Each row is a point on a landscape with many peaks, with its height.
A climber steps from a point to the highest of its 2 nearest points, and stops where none of them is higher. Distance is the straight distance between rows; heights are no part of it.
j_584 h=431: [110 101  93 110 115 107  82  74 128  95 119  87  70 126 119  85 116  68
  91  78  80 124 103  89 105]
j_926 h=485: [ 84 114  79  85 102 101  92 100 114 103 135  99  73 132 141  46  96  83
  84 109  81 106 132 118 119]
j_207 h=447: [133  86 135 116 106 125 141  93 113 127  74 125 120  95  51 133 127 110
  60 128 125  94 132  80  80]
j_90 h=231: [ 91 119  87 113  85  64  76 129  84  75 105  66 109  92 136  82  84 104
 110 110  77  98  95 119 144]
j_703 h=411: [ 63 155  51 113 148  86  76  97  70  81  75  83  67  79  43 102  75  80
 109 120  73 117 116  80 103]
j_277 h=681: [ 72 114  50 111  60  75  91 134 123 122  97  84  95  89 149  80  89 102
 119 116  97 118 129 114 154]
j_257 h=549: [119  73 105 100  75 101 104  93 113 111 123  83 104 105 164  93  72 125
 107  92 109 109  90 116 104]
j_486 h=482: [ 84  92  54 125  54  82  56 129 143 108  74  57 120  55 106  85 101 115
  76 123  85 142  80  84 128]
j_424 h=532: [115  70  99  82  50 111 119  99  96 112 104 116 125  95  80 126  56 138
 116 122 124  80  80  91  79]
j_338 h=295: [153  99 152 115 126  86 107  92  81  79 111  90  89 113 128 107 142  76
  98  56  85  83 105 102  74]
j_749 h=187: [136  99 120 120  88  94  71 104  84  71  97  66 108  90  82 118  91  83
  94  87  81  94  61  90  98]
j_633 h=232: [149  64 129 104  63 118 113  79 142 105  95 112 116  88 106 100 113 129
  45  97 114  99  85 100  76]
j_870 h=321: [132  97 139 109 122 106 120  95 107 100 112  93 101 121 146  84 135  89
  83  65  93  93 107  94 102]
j_955 h=625: [ 64 138  28 113  64  42  79 141 110 129  85  92  94  73 101  85 103 100
 114 124  94 133 127  97 165]
j_655 h=565: [ 99  97  71 101 101 130  56 124 119  88 117  70  89  83 136  74  89  67
  86 130  81 142 107 102 109]
j_543 h=689: [111  98 152 138 130 122 144  94  59 126  78 115  95 105  45 160 162  80
 103  89 123  90 125 102  42]
j_271 h=286: [ 74  97  98  93 120 135  90 109 114 106  84 111 109  89  57 122  74  76
 106 107 104  99  93  84  80]
j_521 h=340: [123  80  83 111  82  77  93  93 143 130  57 104 143  73  84  98 101 137
  73  60 121 125  76  69 109]
j_654 h=205: [ 27 133  78  78 126 118 103  79  80 104 103 115  72 130  77  74  94  89
 139  98 113  82  97 119 100]
j_3 h=470: [118 105 101 105  98  91  82  82 121  92 105 104  97 116 118  95  98  95
  70  82  95 116  86  95 114]
j_534 h=309: [123  76 132 100 118 148 101 107 102  92 122 112 100 105 110 102 104  71
  77 110  94  99 109 108  77]
j_552 h=637: [ 73 118  85  76  95  74  94 123  80  84 126  88 104 110 143  57  84  81
 119 125  83  72 128 142 119]
j_449 h=348: [ 95  86 126  90 123 139  97 106  63  65 120 112  82 108  97 119 113  55
  90 106 108  85  87 125  66]
j_416 h=308: [131  98  92 104  89  73 118  86 106 115  69 114 128  97  89 104  94 148
  87  65 118 114  92  72 122]
j_596 h=389: [ 80  91 109  85  93 121  82 102  58  63 125 100  80  99  90 122  83  79
 104 134 107  85  71 136  82]
j_39 h=547: [ 93  87  62 116  73 107  62 113 153 117 107  48 100  71 114  82 103  97
  68 125  82 139  86  81 115]
j_580 h=728: [ 50 130  54 108  69  71  91 113 109 111 115  74  89 104 134  54 101  82
 129 115  82 102 134 114 157]
j_444 h=270: [144  83 126 115  93 127 100  87 123  96 100 122 111  93 106  96 120  81
  39 103 102 101 107 102  77]
j_505 h=127: [118  91  89 116  58  81  69  81 135  86  74  85 122  70  58 105  93 133
  59 100  96 116  71  76  92]
j_903 h=685: [ 97  94 161  69 143 120 143  96  58  95 127 138  75 119 125 110 145  84
 107  96 122  69 105 150  59]
j_565 h=319: [ 85 143 100  80 124  82 107  79  34  93  93 112  85 116  64  92 102 111
 151  66 104  76  99  67  74]
j_315 h=211: [122 105 108 109 103  74  68 114  79  62 107  58 104  83 125 101  90  78
 106 104  76  90  72 104 119]
j_386 h=627: [ 92  88  65 115  61  89  93 125 112 121 102  82 115  89 122 104  66 114
 118  98 107 108  90 103 145]
j_103 h=433: [114 116 111 101 136  95 115 110 126 100  95 122 107 112 156  57 105  94
  69  91  93 107 152  98 129]
j_938 h=66: [118  90  84  87  58  98  91  86 105 102  83  94  98  68  10 120  82 124
  87 103 100  88  76  53  66]
j_22 h=519: [ 93 109  80  88 123 115  67 116  99  84 117  96  78 116 133  72  84  64
  86 129  69 119 131 104 122]
j_690 h=518: [ 57 138  25 108 107  51  83  97 106 114  89  73  73 104  74  83 108  88
 117 131  72 124 112  86 154]
j_80 h=534: [ 97  65 106  90  86 144 116 103 103 117 122 113 111 107 122 103  70 102
 102 122 118  94  93 122  98]
j_331 h=386: [ 97  76  64 112  79  69  73 101 161 113  55  83 143  58  84  92 100 122
  71  67 100 155  67  81 113]
j_402 h=353: [135 107 130 123 131 113 122  78 132 111  97 113 102 122 124  93 138 101
  58  77 101 117 129  77 106]
j_42 h=190: [ 44 115  94  67 113 107 111  91  60  97 123 123  85 129  98  94  96 104
 147 104 119  76  96 135 100]
j_564 h=609: [125 107 158  91 134  99 142  96  43  85 113 142  73 114  83 130 147  88
  86 112 114  61 118 134  71]
j_209 h=392: [128 111 106 115 134  94 122  92 141 114  67 128 112 108 116  79 123 110
  49  99 102 121 141  91 118]
j_32 h=624: [117  93  80 106  97 107  51 114 139  83  98  60  99  75 148  76  99  80
  62 117  77 150  91  80 116]
j_438 h=584: [119  65 130  85  90  97 127 107  85  99 140 105  96 105 159 107  79 119
 122 106 102  77  83 126 101]
j_712 h=458: [105 104  95  90 108  85 117  94 122 110 116 116 103 123 143  62  96  98
  96  93  90  98 132 103 123]
j_815 h=253: [ 77  97  91  94 116 135  85  95 105  99 112 102  84 106  79 104  86  71
 105 123 109 111  92 104  94]
j_947 h=434: [ 89 100  53 122  85  61  63 117 147 112  66  75 130  68 117  85  93 127
  92  91 101 151  80  88 130]
j_179 h=747: [ 79 103 156  75 133 115 137  97  58  95 120 129  61 124 127 118 140 104
 155  69 116  71  82 138  46]
j_977 h=225: [ 40 115  78  90 143 127 106  99 105 101 110 109  79 123  87  78  86  69
 115 106 103 108 124 106 107]
j_915 h=355: [ 81 122 114  96 125 108 113  74  80  91  98  99  77 119  62 119 107  89
 150  66 104  92  95  80  80]
j_746 h=483: [107 129 133  96 147  95 145  75  63 107  92 135  87 123  59 122 134 105
 115  80 110  72 121  94  73]
j_504 h=94: [109  72  88 103  55  90  82  83 145 106  84  66 110  70  25 105 108 126
  81  90  94  99  68  58  74]
j_825 h=578: [100  74  79  96  50  90 100 104 119 126  93  96 125  90  90 118  64 140
 112  99 124 103  82  91 113]
j_924 h=489: [114  69 125  81  74 115 117 103  73 102 107 125 117  89  68 144  87 132
 112 115 113  65  78 107  63]
j_962 h=250: [138  57 131 112  48  90 121  76 137 102  77 108 138  74  92 113 111 150
  65  82 116 105  71  92  73]
j_697 h=484: [113  53 102 102  78 144 113 106 145 123 109  97 119  91 107 104  87 101
  85 118 107  99  97  95  75]
j_969 h=464: [ 58 132  36 108 121  71  66 105  94 101  85  83  79  95  50 105  82  82
 115 134  78 113 102  87 126]
j_184 h=623: [102  63 160  94 113 147 116 108  76  94 128  98  86 100 130 134 120  71
 128  82 111  82  81 130  38]
j_358 h=540: [114  91 150 120 133 135 136  85  90 131  82 131  97 109  51 133 146  92
  70 115 126  97 130 103  67]
j_398 h=629: [126  67 160  77 117 117 129 107  65  86 136 104  88 108 151 112 105  82
 102 100 109  72  87 133  72]
j_591 h=249: [ 94 129  88 104 109  70  82 121  87  80  81  93 118 105 104  80  75  93
 111  97  78  91 126 104 131]
j_674 h=394: [102 100 115 109 124 101 103  68 108  85 115  93  83 130  98  99 115  88
 128  62  86  97  99  89  96]
j_590 h=42: [107  99  87  90  81 113  92  85  78  94 104 100 102 100  28 128  84 111
 118 116 108  91  76  80  82]
j_853 h=450: [ 87  88 114  68  95 125 116 108  56  93 105 141 111  99  74 130  76 132
 132 116 124  69  88 116  87]
j_997 h=338: [109  92  81  99 126 118 111 112 133 124  60 122 122  84  62 116  79 100
  80 109 107  94 112  75 102]
j_864 h=161: [131 106  98 119  61  65  70  84  92  66  91  61 117  75  67 116  95 113
  85  99  77 110  62  82 111]
j_939 h=293: [ 73 151  75  89 106  65  98  95  44  90  94  88 109 111  67  80  82 116
 142  76  88  81 110  72 107]
j_710 h=692: [ 66  82 146  76 114 135 119 106  61  87 122 120  65 107 127 143 130 105
 145  80 122  82  59 140  40]
j_778 h=269: [ 91 149  60  99 112  49  89 110  77  87  66 107 109  97  80  82  72 110
 110  79  73  85 130  78 133]
j_612 h=571: [ 65 139  18 115  80  30  69 111 128 118  84  90  68  94  93  77 128 110
  99 119  76 135 126  96 154]
j_302 h=425: [128  76 102 107 102 121  93 109 156 117  78  86 124  90 113  94  92 101
  60  91 109 125  95  85  98]
j_530 h=602: [ 73 105 108  85 106 100 104 105  84  90 136  81  93 117 154  71  82  80
 129 100  87  94 101 131 115]
j_262 h=684: [ 59 140  65  92  71  62  99 111  97 102 102 109  90 118 120  56  89  94
 127 106  84  81 140 121 132]
j_268 h=512: [117  90  92 106  68  94  81  88 114  84 123  81  99 109 135  94  87 104
  91 110 100 120  76  98 117]
j_339 h=282: [152  85 120 109  66  95 114  78 104 111  94 105 129  96  90 121  99 143
 102  74 114  95  79  79  93]
j_352 h=535: [117 119 136  96 136  89 117  82  57  80  98 128  94 108  87 112 120  84
 105  96 100  67 116 108  94]
j_325 h=556: [111 114 164 114 138 114 156 105  51 117  90 129  98 118  77 140 164 116
 126  90 121  79 118  99  66]
j_458 h=382: [102  87  78 110 110 108  97 115 148 126  60 112 130  86 102  92  87 109
  77  98 114 112 115  81 111]
j_64 h=421: [ 86 101 111  84  93 116  93 100  64  79 112 111 105 103  90 119  68 107
 120 113 110  78  84 117  97]
j_174 h=572: [ 76  87 111  75 113 140 110 112  82 100 135 102  86 109 142  88  79  87
 121 106 106  87 100 128  98]

Where does a climber stop that starts at each point below?
j_402 => j_32
j_416 => j_32
j_504 => j_398
j_815 => j_580
j_703 => j_580
j_444 => j_580
j_42 => j_580
j_674 => j_398

Two climbers start at each pair of points below. Name the first point that both come to, or write none.
j_654 / j_778 => none
j_962 / j_590 => none
j_633 / j_80 => j_580
